A landscape with many valleys, sampled at points; each row gives a point and its height.
A ball rolls from a point to the lowest of its 2 nearest points, and stops where none of them is lower. Distance is the straight distance between rows; heights are no part of it.
<1361> h=168: [  0   4 -11  16  33  -2  -5   5   7  16   0   9  14  20  -2 -19  14  -7
 -18  11  17 -39  29  10   6  -2   1   8   6  23  32  31  36 -17 -30  25
  15]
<606> h=543: [-29  26  -7 -15   3  14  11  -4 -20   1  10  12  -3 -25  20  -6   9 -21
  19   7 -37   9 -10  16  -3   2  16   7  -8 -21 -28 -17   8  13   7   5
   6]
<1168> h=545: [-44  -1   6  23  12   0 -16  -7  -1  18   6   7 -10   4  10  19  24 -16
  -8  14 -18 -11  24   7  -4 -10  13 -16 -25  21  28 -26  37  -6   7  32
  17]
<1185> h=608: [ -4  16 -13  13  -7  -1 -29  -1 -34 -31  -8 -25  -6  11  -2 -17  -5  38
   6  13  12  31   2 -18  -1  12   0  16 -13  55  18 -15  -3  10  19  -7
 -17]
<224> h=621: [-26   5 -12 -13   0  13 -11   9 -38 -10  -1   3 -17 -20  -3   7 -13  -2
  11  19 -19  40 -22   8   8  17   8 -12   0 -12 -29 -27   7  17  17   7
  -6]
<1337> h=396: [-16 -28  15 -13 -18 -20  -5   0   3  -4 -19  14 -11   1 -24  10  -9 -28
  -8  27 -24   7  -1  32   2  -5  -6 -51  13 -50 -16 -21  14 -13 -19  17
  10]
<1162> h=430: [-30 -14  -7 -29   0   3 -10 -12  -2   1  -8  35  34  21  -6  -5   0 -18
 -17  29   2 -23 -24  26  13   8  -7 -25  44 -16  19  18  -8   1 -22   8
  16]
<1050> h=382: [ -6  -5 -13  18  20  11 -16  24   4 -27  17 -32  26   7 -20 -53 -35   7
  22  14  16  41   4  10  25  15 -23  20 -14  19  10  21  -6  -5 -10 -23
   0]
<381> h=652: [ -3  -5 -30 -18  32  19  -3  -7  -2  22   5  18  45 -13 -15   0   0 -15
   6  -7  -1 -20  -5  11   3  15   5   5  37 -32  11  32  20  -8  -4   0
   0]
<1240> h=229: [ -7   0 -19 -10   7  14 -26   2 -51  11 -13 -10  -2  18  -9  18   6  32
  -6 -16  15  24 -13 -36  15  16  10 -20  31  14   0   6  11   1  29   0
 -25]
<854> h=399: [  4   3  14   4 -22 -15   0 -11  21  -7   4  21 -31   3  39  17  33  -1
   0  12 -15 -50  11  30  -8 -24  11   2 -13  21   3   4  10   9 -15  15
  19]
<1049> h=242: [ 19  15   4  19   3 -18   8  -4  35 -12   0   8  19  -2  39 -38  26   9
  -2 -20 -14 -40  31   4 -21 -17  17  46 -23  14  37  26 -12   6 -15 -16
  -3]
<1252> h=379: [-18  18  -8   7   2   2  20 -13  15   7  18 -10  15 -36  14 -13  13 -15
  16 -15 -24  -7  24  -4 -17   4   5  15 -21  -7   8  -3   5   2  13 -10
   1]
<162> h=691: [ 16   2 -21 -31   6  27 -10  -5  -7  25  -4   5  22 -11 -24  11   6   4
  -3 -18   7 -18   2   2 -25  15   6  -8  23 -23 -11  16   2  11  -2 -13
   4]
<643> h=627: [ 70   8  20 -15  -6  29   7   9  24  -8 -17   6  10   5  16   0   6   9
  -3 -21  22 -24 -15  -7  -7  -1  -2  31   4 -13 -22  10 -35   9  -8 -26
  -1]
<515> h=674: [ 13  -5  18   7 -17 -14 -10  16 -27   3  -2 -31 -31  21   1  25 -10  34
   3 -20  26  51 -11 -44  24  -5 -10  -8   2  27 -13  -2   0  -5  16   0
 -23]
<167> h=605: [ 19  15   9 -29  -7  11  15  15   9 -20   0  52  10   6  27   1  20 -14
  -2  23 -14 -58  -9  35   8   2  13   9  29  18 -18  16  16  11 -30   3
  28]
<977> h=102: [-26   0 -28   0   6   9 -11  -2 -67   4  -8 -23 -13 -11  -5   7   2  32
   8 -14   1  47 -20 -30  15  25  21 -11  12  12   5 -25   7  20  45  -1
 -36]
<1117> h=265: [  5  -7  13   3  11  13   6  14  13  12   2   8 -11   3  -6  21  -8 -16
   4  12   4   5  10  -1   5  -8  -6 -21  -1   1 -32   1  38 -23 -18  29
  19]
<1105> h=333: [ 48  23  13  16  19  10  19   5  27   3   7  14   9  -9  27 -14   7  -8
   6 -23   3 -35  26  -6  -6  -5   5  48 -29  16 -17  11   6  -1 -24  -1
  16]
<170> h=172: [-12  -6   2  19  17  11  -8  11  11  31  -2   4 -19  20  -6  33   2 -11
 -31   2  24  -3  20  -5   6  -4 -10 -35   8  -1   9   9  46 -28 -20  49
  23]
<80> h=628: [ 22 -31 -15  -8   1  -7  -4  -6  23  38  -2 -10   4   5 -31  21   3  -2
 -19 -16  23 -33   8  -3  -9   1  -8  -6  36 -28  19  25  -7 -14  -8   0
  -3]
<937> h=702: [-13 -10   9  -7 -25 -12 -10  -5   1  -8  -9   6 -16  31  -5   3  -5   2
 -16  21   4  -6  -1  26   3 -15 -10 -18   8  16  14   8  -4   5 -10  13
   7]
<280> h=320: [-30 -21 -16   5  18   7 -22  -8 -34  28 -11 -11   6  17 -22  14  -8  23
 -10 -15  21  40 -22 -43  34   0  -2 -34  34  -8  13   9   8  -5  15  25
 -10]
<870> h=474: [-19  -9  -5 -10  -7 -13  13  -9  16  11   5  25  38  11   0 -10  12 -16
  -4   7 -22 -33 -14  36  -5   8   9 -12  30 -28  14  19  -5 -11 -27 -15
  13]
<383> h=553: [ -8   4 -22 -10 -12 -18   6 -28  -4   2   2   2  32  -9  -9 -19  11   6
   5 -28  -8 -20  -4   4 -26  16   7   8  17 -24  34  -3 -26  12  15 -38
  -1]
<416> h=582: [ -6   5  -4  22   9 -12 -11  10 -34 -23  13 -29 -18   3  13 -22 -10  17
  27  -3  11  53   5 -26  18   3   5  33 -23  41  17  -9   1  15  28  16
 -25]
<79> h=323: [  5   0  -4 -14  13  23 -26  10 -23 -34  -6  -3  30  28 -15 -45 -21   4
   9  16   4   3 -12  20  14   4 -12  26  16  39  18  12 -14   7 -17 -23
   2]
<774> h=723: [  5 -17  12 -22 -41 -18   0   2 -16 -39 -15   7 -39  31   8  18 -32   4
 -17  13  17  29 -29  -5  -1 -12 -13 -35   9   1 -28 -12 -29  24   6  -3
  -3]
<737> h=772: [  1 -29   1  18  26 -11   9  22   9   3  16 -24 -11   9 -11  -4 -28   1
   4  -7  24  21  11 -23  34 -14 -26  16   6  23   1  22   9 -31  -1  25
 -18]
<487> h=508: [-13  -2 -15 -14 -21  -3  12 -17  21  -3   4  20  45 -14   7 -17  12 -10
   4 -14 -34 -26  -6  31 -23  20  17   2  32 -43   7  12  -8   5   1 -22
   8]
<1123> h=670: [ -9  22  17  10 -20 -16  14  -1  35  19  -9  19  -6 -17   1  10  26 -13
  -6   2 -31 -31  13  24 -33   2  15 -25 -30 -21 -17 -11  11   1 -16  -3
  20]
<10> h=429: [-30 -17 -35 -10   7  -2  -4  -5 -31  -8   7   1  19  -7 -14 -25 -20  -2
  -1   4  -9  28 -29   9  17  22   4   3  29 -19   5   0 -17  11  20  -3
 -16]
<325> h=515: [-24 -30 -24  -2  15  -4   1   1 -17   4   6  -5  24   0 -46 -22 -36   3
 -11   1  15  46 -20   3  16  21  -3 -36  23 -37  15  -2 -14  -9   1  -4
  -7]
<1307> h=650: [-23  31  21  14 -26   4  -2 -21   6   9  -3  29  -8 -10   0  20  36  -7
   2  23 -32 -30   8  21 -23   2  23 -29 -36  -1 -21 -35  10   8 -11  -2
  23]
<34> h=171: [-14 -10  -1 -16   6 -24  12   0  -9  12   2   1 -24  -4  21  33   2 -16
  -3   4 -16  -5 -17  -7   1 -22   6  -6  21 -10 -17  -3   8   0  24  27
 -15]
<804> h=602: [  8 -42 -11  -5  10  -6   4   0  21  27   7 -18   9   4 -41  18 -24   5
 -10 -19  24  11   5 -22   4   0 -24 -10  30 -17   8  23 -10 -25   2 -16
 -20]
<485> h=659: [-27   9  17  -7 -34 -21   5 -11  26  -5 -20  45  24   6 -11  -1  33 -21
 -11  36 -51 -33   7  37 -10  13  20 -38  -5 -21 -17 -15  13  -5 -30  10
  31]
<122> h=387: [ 21 -16  12  -3   9   7  37  14  25  20   2   3 -18 -34   4  38  -7 -23
   2  -4   5   8   1 -24  17 -22 -14  11  -8 -31 -55  -3  16 -21   2  22
   2]
<575> h=239: [ 27  13  -9  14  28   2  -6  24   2   2  -7  29  26  25  -5 -26  10   9
  -9   6  19 -43  28  17   2  -9   9  30   0  37  24  41  21  -8 -40  -6
  18]
<414> h=679: [-14   1   3  13 -22  -4  -8 -10  18   1  -3  -5  -7  13  -6   0   9  -6
 -18  11  -4 -25  15  27 -13   0 -10 -23 -14   2  19  -2  10  -7 -12   7
  13]
<166> h=453: [ -7 -18  16  -1 -16 -20   2  14  -2 -17  -7  -1 -13  -3 -19  -8 -16 -14
  -3  16  -8  38 -11  24  12  -9 -16 -27  -2 -32 -12 -26  -5  -6  -4  -1
   1]
<305> h=489: [ -2  18  -5 -10 -38  -1 -19 -16  -3   3 -19  20  -8  13  10   8  41  23
 -14  11  -8 -58   9  27 -21  -3  15  -3 -10  32  28   4 -14  15  -8 -16
   0]
<584> h=573: [-10 -50  -2  -5   6 -15  14   3  18   9  11 -17   9   6 -52  -5 -44   6
  -6  -3  19  22 -11  -1  15   0 -24 -20  23 -36   4   7 -15 -21  -6 -14
  -4]
<1038> h=347: [-26  -2 -30 -17  12  -9  -1  -7 -53 -10   8  -8   7 -15   7 -21  -5   8
  20  -7 -19  22 -31  -4  12  23   8  22  16  -3  10 -10 -16  29  33 -13
 -28]
<644> h=724: [ 40   8   6 -25 -32   6  -5 -10  29   8  -8   8   4   4  -6  30  16   9
  -8   0   0 -37 -11  10 -31   8  -8 -16  15 -21 -14  10 -17  14  -5 -33
  15]
<857> h=560: [ 44  18   6 -20  -5  11 -17   8   2  -6 -13  31  10  11  17   2  25  16
 -19  15   7 -62   1  29   2  -8   5  19  16  28  -3  19  13  16 -25  -7
  13]
<398> h=425: [ -1  16  -3   9  10  -1  -5  -8  13  26  12   3   8 -20   7  13  27   2
  10 -21 -16 -28  23   0 -26   8  22  10 -20  -1  15  -1   8   7   9 -16
   2]
<660> h=212: [-18  -7 -11  -9 -20  -5 -15 -14 -30   1 -16   3 -14 -21 -32  21  10   2
 -11  15 -18  21  -5   8 -19  13  18 -53  -4 -44 -11 -51   9   6  14  -9
   0]
<1139> h=722: [-11 -19  -9 -12   5 -13 -17  -1 -24  -1  -7   3  -2  33   6   3  -3   5
 -14   1  15 -10  -3  -3   7 -13 -17  -1  33  29  29  15   3   2  -3  11
  -3]
<685> h=574: [ 33  -3  12  20  17  19  31 -12  16   3   0   0 -15 -23  35   8  -2 -14
  16 -18   0  16   1 -38  25 -13  -2  41 -22  -7 -28   0 -22 -11  16  18
  -8]
<1341> h=314: [  0  23  22  25   4  15  26 -12  28  -1  10 -13   1 -35  29  -8  11 -15
  14  -4 -11  21  14 -20 -20  -4  13  18 -50 -10  -8 -26 -17  -6  11  -3
   4]
<638> h=668: [ 39   3   6 -28  -6  24 -21  14  -4 -24 -18 -12  -4  18  -9   8 -22  12
  -1   7  22   9 -22  -3   3   9 -12 -12   8  20 -29   1 -11   9 -12 -22
  -5]
<182> h=375: [ 33  30  12  17  18  10  24   6  25  -2   8  10  -4 -11  23  -2  -4 -18
  12  -6  -2 -22  24 -14  21 -15   4  31 -27  23 -17  -2  32 -12 -24  25
  25]
<107> h=377: [-17  25 -26 -20  24  39 -35   4 -35 -12 -11  10  38  28  -8 -28   0   6
  -1  18 -12   8  -5  16  16  30   4  12  15  34   6   9   3   1 -10  -4
   7]
<1069> h=331: [-38   8 -13   1 -20   0 -12 -17 -27   0  -1  -7  -8  -6 -21  -2  12   3
  -4  16  -9  10  -4   3 -20  24  14 -29 -11 -10  14 -33  -1  21  23 -19
 -12]
<288> h=247: [-18   6 -23 -21 -14  -9   3  -4 -53 -18   1 -23 -19 -15   2  -6   8  22
  12  -8  -1  35 -22 -15  -1  26  22   8   4   2   1 -25 -26  40  43 -17
 -32]
<618> h=592: [-57  22   2  18 -17   0 -28 -13 -16   1   3  11 -15  17  -5  -5  13   6
  -7  30 -14   1  13  13   3  -1  -9 -22 -24  38  29 -28  16   4   5  26
   4]
<1106> h=693: [ 13  -7  11  -9 -32  -9 -10   0 -32 -34  -9 -19 -33  21   4   7 -14  22
  -7  -6  20  41 -24 -27   9 -10 -13  -3  -5  24  -9  -8 -28  16  16  -8
 -20]
<875> h=622: [-33  32  24  20 -28  -1  -1 -19  13  -5  -2   5 -15 -22   4  -5  16 -12
  13  14 -33  10  17  12 -18  -2  17 -18 -45  11 -10 -42   8   2  -6   3
  10]
<955> h=380: [ -8 -18  -1 -38  -4   4  -3  -1   3  -6 -12  14  15  18 -15  14 -19 -11
  -8  19   7 -18 -23  26  -1  -3  -8 -33  50 -29  -6   5  -4  -1 -11  -9
  19]
<624> h=327: [ 11  -9  19  10  10 -18  32   1  36  24  13   5 -30 -16  18  26   7 -29
  -6  -8  -4 -16   4  -5   7 -21 -10   9 -11 -16 -33   6  15 -15  -7  40
   2]
<708> h=706: [ 41  13  25 -15 -30  11  17  -1  44  -9  -6  29  10  -7  24  21  29  -4
   0  -3 -13 -43 -10  18 -27   2   5  -9  -9 -24 -25   8 -14  23 -28 -14
  21]
<909> h=525: [ 26  33   6 -13 -32  10 -14  -4  12 -22 -16  34   5  18  21 -13  26  20
 -12  12  -8 -63   3  29 -15  -6   7  21  -8  40  12  10  -9  22 -24 -23
  13]
<304> h=477: [-29  15  15  -3 -11   6  23  -3   1 -20   3  26  -1  -4  32  -8  11 -24
  11  18 -40  -9   3  24   7 -13  15   7 -13   7 -10  -8  19   1 -10  23
  11]
<206> h=518: [ -3   0   6  26  22 -10   8  -4  15  37  21 -22 -14 -24  -2  20   5  -5
  12 -24  10   5  35 -32  -3 -14   3   9 -29  13  -1 -12  19 -20  18  23
  -8]
<444> h=193: [ 32  12  16  16   2  -7  11 -20  32   2  -4   2  -1 -12  42  -4  26  11
   1 -23  -5 -38  16  -9 -26 -13  10  32 -26  -4  22   5 -33   9   1 -18
  -2]
<884> h=420: [-42 -17 -20   6  13 -11   7 -16 -25  26  15  -1  -2 -21  -6   6   0  -7
   8 -15 -14  17  -5 -18   3   7   4 -14   8 -28  18  -7   8  -6  37  22
 -21]
<245> h=607: [ 10   2   8  10  13  12  19 -17 -13   6  -2 -18 -22 -28  37  14   6   1
  17 -23  -7  25  -5 -45  11  -3  14  22 -31 -15 -17 -20 -22  12  40  12
 -23]
<412> h=423: [  2  42   9  10   8   9  25  11  17 -15   2  21  -6  -5  36 -15   4 -22
  24   6 -20 -20  15  19  12 -13   7  28 -14  30 -18   0  35   1 -22  19
  26]
<38> h=688: [ 13   4  23   8 -33  -7  20  -7  59  -4  -1  20   5   2  25  -5  20  -4
  -6   5 -18 -28   7  23 -27  -9  10 -15 -20 -21  -6  -1  -3   4 -31 -13
  24]
<171> h=469: [ 25  15 -14  -1  21  17 -13  -1 -12  11  -6  -2   4  -6   8   6   8   7
  12 -19   1 -15  10 -14 -10  -2   8  26 -14  18  -1  -9  12   1   9  -7
 -11]
<235> h=720: [  8  16 -26 -27 -21  23 -23 -13  -6  15 -16  10   9  -1 -10  27  26  19
 -13  -5   0 -32  -1   9 -27  15   7 -17  23  -5  -3   3   6  10   6 -20
   6]
<1347> h=639: [-16  25   5  -6 -20   7   2   2  15 -12  -8  50  16  13   8  -1  30 -19
  -4  34 -26 -43   1  36   2  10  14 -13   2  13 -22   8  19  -3 -42   7
  39]
<1300> h=733: [  0 -28   2  12   5 -16  20   7   3  -2  19 -34  -9 -18 -17  -5 -22   5
   6 -10   9  43   3 -32  11   9 -15 -11 -15 -35  -2  -7 -26   0  24  -5
 -24]
<137> h=318: [ -7  30   6  -9 -21   9  -9  -8 -13 -37  -6  -2  14   6   8 -40   0  12
   2   4 -12  13  -1  16 -10  20   1  17 -10  23  19 -14 -25  31   4 -38
  -6]
<192> h=342: [ -8  -3  -4  -4  -5 -17 -13 -10 -10   8  -5  18 -30  16  36  28  24  -3
 -13  13  -8 -50   0  23   2 -20   6  -1  19  25  18  12  23   0  -8  36
   5]
<609> h=249: [ 22  26  17   0 -10   8  12  -7  19  -8  -7  -7   2 -10  32  -4  10   1
   7 -15  -2   1   0  -7 -13  -8  -2  18 -29  -5   2  -9 -35  11   8 -12
   1]
<709> h=277: [  1  15  15  -2 -19   2  -5  -2  16 -48 -11   0  10  24  11 -39 -13   7
  -1  12   1  -4  -4  12  -9   1 -15  27 -15  34  28   7 -27  25 -12 -24
   0]
<1191> h=552: [ 25 -17  40 -21   1   6  21  16  27 -16  -1   9   0  -5  -6 -14 -40 -17
   8  24   5  21 -16  21  12  -9  -7 -12   6 -42 -48  -4 -19  -9 -29 -29
  15]
<313> h=595: [-34  -4 -19  10  -3 -26   7 -36 -11  18  16 -11  12 -14  -3  -7  14  -2
  -1 -24 -12 -19   7  -2 -25   6  12  10  22 -10  54  -8 -10  11  28  -6
 -14]
<135> h=672: [-16 -12  15  14 -19 -13  -1  -3 -22   3  -1 -20 -48 -10  -4  36   5   5
  -2  -8   7  41 -12 -32  -4  -1   4 -39 -18 -24 -25 -38  -2   4  25   6
 -22]
<808> h=245: [ 30  18  25   7 -15   5   5   7  26 -37  -5  -7  -1  29  19 -29 -18   7
  -1   7  15   0   0  -1  -1 -22 -24  33 -23  52  11   4 -16   0 -19  -8
  13]
<286> h=294: [ 59  17   8  14  28   0  -7  22  18   3  -3  23  28   1  10 -32   4   8
  -7 -10  17 -40  27  -3 -13  -8  13  59 -17  25   4  22   8  -1 -24 -13
   6]
<1282> h=490: [-41   4  -6  13  15   0  -9 -17 -27  26  14  -7  -5  -9   2  13  14  -7
   4  -9  -3   3  12 -17 -13   0  13 -11  -9  16  38 -10  22  -4  29  23
 -15]
<1216> h=514: [ 11 -10  24   2   0   9  15  27  23 -19   3  -8 -12 -11  -3  -8 -32 -18
   6  13   4  33 -11   9  21 -18 -21   0  -8 -23 -38  -8  -5 -18 -18  -2
   9]
<1124> h=471: [-19   2 -10  28  22   0   0  16   2  12  22 -20  -3 -25 -13   0  -6  -5
  19  -5  -1  30  27  -7   6   3  -6  -5 -40 -12  -2  -9  18 -23  12   9
   3]
<932> h=336: [-24 -18 -24 -10  22  -3   4 -16 -17  40   0   5   5 -11 -15  26   0  -1
 -11 -17  -2   4  -6 -21   9   3  -2 -17  41 -40   2  13  14 -12  10  29
  -7]
<464> h=584: [-41 -18   5  32   4 -26   3  -2  10  23  13   0 -24   3  -5  19  12 -23
  -6   9  -8  -8  21  -1 -10 -19   3 -29  -3 -14  24  -2  29 -18   5  49
   0]
<340> h=579: [ 35 -18  37 -25  -7   7  23   9  36 -18  -7   6   1  15  14  -8 -20 -17
   5   9  13  -2 -24  12   6 -13 -15 -13  19 -36 -31  13 -40   5 -16 -18
  11]
<803> h=764: [ 25 -24   8 -30   5  10  13  13  -3 -19  -1 -14   7  -3 -10  -2 -41   3
   5   6  21  29 -48  -2  20   8 -10 -16  17 -38 -38   4 -40  14  -3 -37
  -2]
<439> h=72: [-11  -2  -9  24  31  11   3  13   9  37   6   3   0   5   4   1   5  -2
 -14   4  15 -11  33  -5  14   1  -5  -8  13  10  19  22  39 -32 -14  44
  15]
<895> h=521: [-22 -10  19  14 -31 -25   2   4  -1 -29   8 -20 -36   6   2  -7 -17   4
  -7   5  -2  31   0  -5 -13  -8  -9 -18 -26   3  11 -26 -17   6  17  14
   1]
<250> h=207: [ 28  21  24  25  -4 -13   6   5  37 -27   1  10   9  19  30 -35   8   7
  -8   0  -2 -22  23  16 -10 -29   3  48 -37  47  25  14  -3   6 -26 -10
   9]
<114> h=606: [ 48  -9  24 -12  11  29  26  -2  22 -12  -9  -2   0   0  24   1 -19  -3
   3 -11  12   8 -24 -13   7   5  -1  20   3 -28 -33   6 -36  -1   3 -19
   4]
<405> h=534: [  6   1 -24  14  39   7 -19   9 -26  22  10 -28  17 -11 -17 -13  -3  18
  13 -17   7  31  14 -28  15  10  -2  28  -8   8  -9   8  11 -20  11  -1
 -26]
<131> h=384: [-43  27  -2   7 -31   3 -14 -18 -21 -22   7   3   7   2 -18 -31  15   9
   1  20 -14   7  18   6 -15  34  13  -8 -24  15  21 -23  -9  13   5 -26
   3]
<1293> h=418: [-24 -12 -11  28  16  -1   8   7  15 -14  22 -30  12 -15 -21 -38 -19  -8
  14   2   6  46  14  -1  22  17 -18  14 -32  -1  13  10  -5 -20   3   6
  -4]
<648> h=624: [-25 -21  -8  12 -13 -41   8 -24   9   7  11  -2 -11  10   9  -3  11  -5
 -11 -17 -12 -22   5   4 -20  -5   1  -2  18  -2  54   3 -24   4  14   8
 -10]
<1100> h=259: [ -3   8   7 -11   9  -5   0   0 -18   5   0  33 -27  -9  36  37  15 -24
  -4  14 -16 -24  -8   5   9 -11   5  -1  22   8 -26   5  28   9   8  35
   6]
<1155> h=587: [-23   6  18  32 -11 -11 -10  -6  15   3  -6 -16  -6 -12 -20   1   5  -7
   1  10  -9  26  18  13 -18   3   8 -33 -46 -21   1 -49   9 -15   0 -13
   6]
<161> h=630: [  3  11  -3  14  -8  -1 -15  -1  -4  -6   2 -35  -3   4 -20  -2  -9  24
   4 -10  19  24   8 -22 -13  14 -19  -3 -14  13  18  -7 -11   3  14 -18
 -11]
<818> h=451: [ -1  23  10  10 -30  -9  -5 -12  24   5   5  11   0  -3  18  12  43  17
 -11   5 -18 -54  14  22 -27  -2  27 -14 -29  22  31   0  -2  10 -19 -17
  19]
<846> h=647: [ 62   7   4 -22   6  24  -2  21   6  -5 -11   7  11  19  -3   5  -9   5
   6  -4  16 -18 -20   0   0  -8  -7  21  19  20 -24  17  -3   9 -14 -17
   8]
<1052> h=343: [  3  -9  16  -4  -3  -5  13  13   9  -1 -17  21  -7 -19 -11  16   5 -31
   1   8 -18   6  -1  21  -4 -12  -2 -29   3 -44 -43 -21  26 -20 -26  17
  20]
<1084> h=734: [ 23 -13 -24 -25   2  15  -1  16 -28 -20  -4  -6  -4   1 -19   0 -32  17
   5  17  16  40 -44   2  19  21   1 -26  18 -26 -43  -9 -19  22   9 -40
 -18]
<1129> h=755: [  0 -29   7 -12  -2  -8   8  16   0  -6  14 -14  -4  10 -10   1 -28  -7
  12 -12   9  23 -13 -20  21 -11 -17  11   9  -8 -10   6 -12  -4  13   4
 -18]
<410> h=507: [ 26  11 -16  10  35  24 -12   6  -3  28  12 -18  12 -14 -22  15   4  21
  18 -30  18  13  16 -29   6  18  -6  17 -13  14 -21   6  30 -14   3   1
  -6]
<1151> h=575: [-11 -11 -45   1  42   5 -15   0 -31  17   2  -7  36 -18 -23 -19  -7  15
   9 -25  18  10   0 -21   9  22   7  31  29  -2  25  24   4  -6  20  -6
 -23]
<730> h=696: [ -1   5  -8 -22 -14  20 -20   5 -21 -22 -20  -7  -6  21 -26  -3 -20  21
  -5  16   8  26 -28  13   3  21  -9 -34   7   0 -21 -10 -15  17  -5 -35
   7]
<1362> h=355: [ 12 -14   7  -7  19  13  -6  26  -2 -28  10 -20  18  25 -13 -40 -39  -2
  12  18  19  14 -13   8  25 -10 -21  27  17  32   4  17 -14  -7  -7 -13
  -5]
<673> h=433: [ -6  26 -18  10  11  33 -29  20 -25 -21  -3  -4  12  19  -8 -24  -7  10
  12  18   6  27   4   9  18  13  -9  17 -14  49  -6   3  23  -2 -12  14
  12]
<916> h=548: [ 32  -2   3  19  36   0  11  -2  11  21   7 -16 -10 -22  23   9   4  -6
  14 -31  11   3  17 -49  14 -18   1  52 -23   7 -11   1   4 -22  18  22
 -19]
<435> h=651: [ 12  -7   8   6 -20 -12  -4   4  -2   7   0 -26 -18  10 -28  29 -16  27
 -12 -19  36  28   3 -33  -8  -2 -14 -31  -1   6  10   4  -8  -2  11  -9
 -18]
<226> h=699: [ 12 -11   0 -19   8 -10  -7   2 -12  -5 -12   0  12  23   4 -10 -11   3
 -23   2  19 -37  -4  22  -4 -21 -13  19  46  25  35  29  -6  -4  -7 -11
  -4]
<1345> h=610: [ -6  -2 -44  -4  45   4  -7  -8 -16  41   2   9  50  -9 -12  -5   8   6
  -4 -21  10 -20  10 -15   2  13   6  31  35 -10  31  22  15 -14  14   5
 -13]
<842> h=638: [ -2   1  15   5 -11  -9  13 -11 -17   8   8 -27 -37 -27   6  35   5   3
  -3 -24   8  22  -3 -40  -9  -7  16  -5 -24 -13 -11 -29 -21  18  39 -12
 -26]
<506> h=317: [ -6 -30 -15 -26  -3 -17  16 -20  -6  11  -7  22  11  -7 -11  19 -16 -27
  -5   1  -6 -23 -30  18  -3   2   8 -16  51 -53  -8   9 -11   4   6   2
   5]
<814> h=562: [ -5  -2 -16  19  33 -17 -24  15 -44   1   9 -14   3  -1   5 -23  -1  12
  14  -6   6  36  11 -33  15  -2   4  36  -5  36  18   4  14  -4  30  21
 -34]
<303> h=467: [  4  14 -18  31  17  24 -22  25 -16  -8   4 -22   3   5  -7 -20 -27  16
  14   5  17  48  -1  -6  26   1  -8  27 -24  46 -15  -2  29 -15  -4  25
   6]
<345> h=251: [ -6 -20 -14 -31   1 -17  12 -11 -13  18   1   6  -8 -12  -2  30  -4  -9
   5 -15  -5  -5 -25  -6   0  -4   5  -7  47 -35 -22   9  -1   6  20   9
 -10]
<1090> h=786: [ 27 -29   6  12  18  -4   1  22  32  13   2 -26  -4  18 -26   8 -16  10
  -9 -10  42   0  17 -13   5 -19 -31  14   7  29  13  39   5 -30 -13  -1
  -2]
<819> h=254: [-10 -24   1  -3  22 -18  28   1   1  20  23  -1 -23 -18  29  14 -10 -27
   8 -13 -14   8   5 -15  18 -23   1  22   2  -6 -14   3   4 -19  23  45
 -15]
<607> h=557: [-19   7  16  22 -36 -18   5   0  22 -17  -1 -32  -7   1 -21  -9  -6  -3
  -6  14  -3  23  19   3 -17  -1  -8 -26 -37  -7  17 -25 -19   1  -3 -12
   7]
<1001> h=705: [  5  -8   9  26 -16  -8   8  11  -7 -11  -1 -30 -37 -19 -24  16 -18  12
   7  -7  16  68  -7 -23   3   3 -10 -35 -37 -19 -14 -30 -21   7  15 -12
 -14]
<917> h=654: [ 16  -8  -3  -5  -9   9 -15   4  23  16  -9  -3   6  24 -17  18  16  -2
 -24   7   4 -40   2  14 -12   5 -10 -29  24  -6  18  32   5 -11 -24   2
  14]
<11> h=673: [ 22  -5   1 -26   9  -3   7   6   7  -1   0  14   6   7   9  -4  -2 -10
  -2  -7   0 -24  -9  11  -2 -11  -8  15  29  -1  -2  26   1  -2 -15  -4
   5]

Two balls start at each pair of points below. Name the first point that both come to, or write -.
<1090>, <937> => <804>
<644>, <11> => <166>
<515>, <1001> => -
<606>, <245> => -

Call two points neighbours if one is among the 2 nearest of the other. Go from one point of each pair to the other, from neighbour to neighbour, staying as low as possible. Name the highest point that can't be avoided.
<977>, <34> => <932>
<34>, <439> => <122>
<660>, <250> => <131>
<250>, <444> => <1049>

Where does a ball stop that starts at each point below?
<803> => <439>
<1129> => <79>
<1106> => <444>
<235> => <444>
<1139> => <439>
<485> => <34>
<648> => <34>
<607> => <439>
<916> => <79>
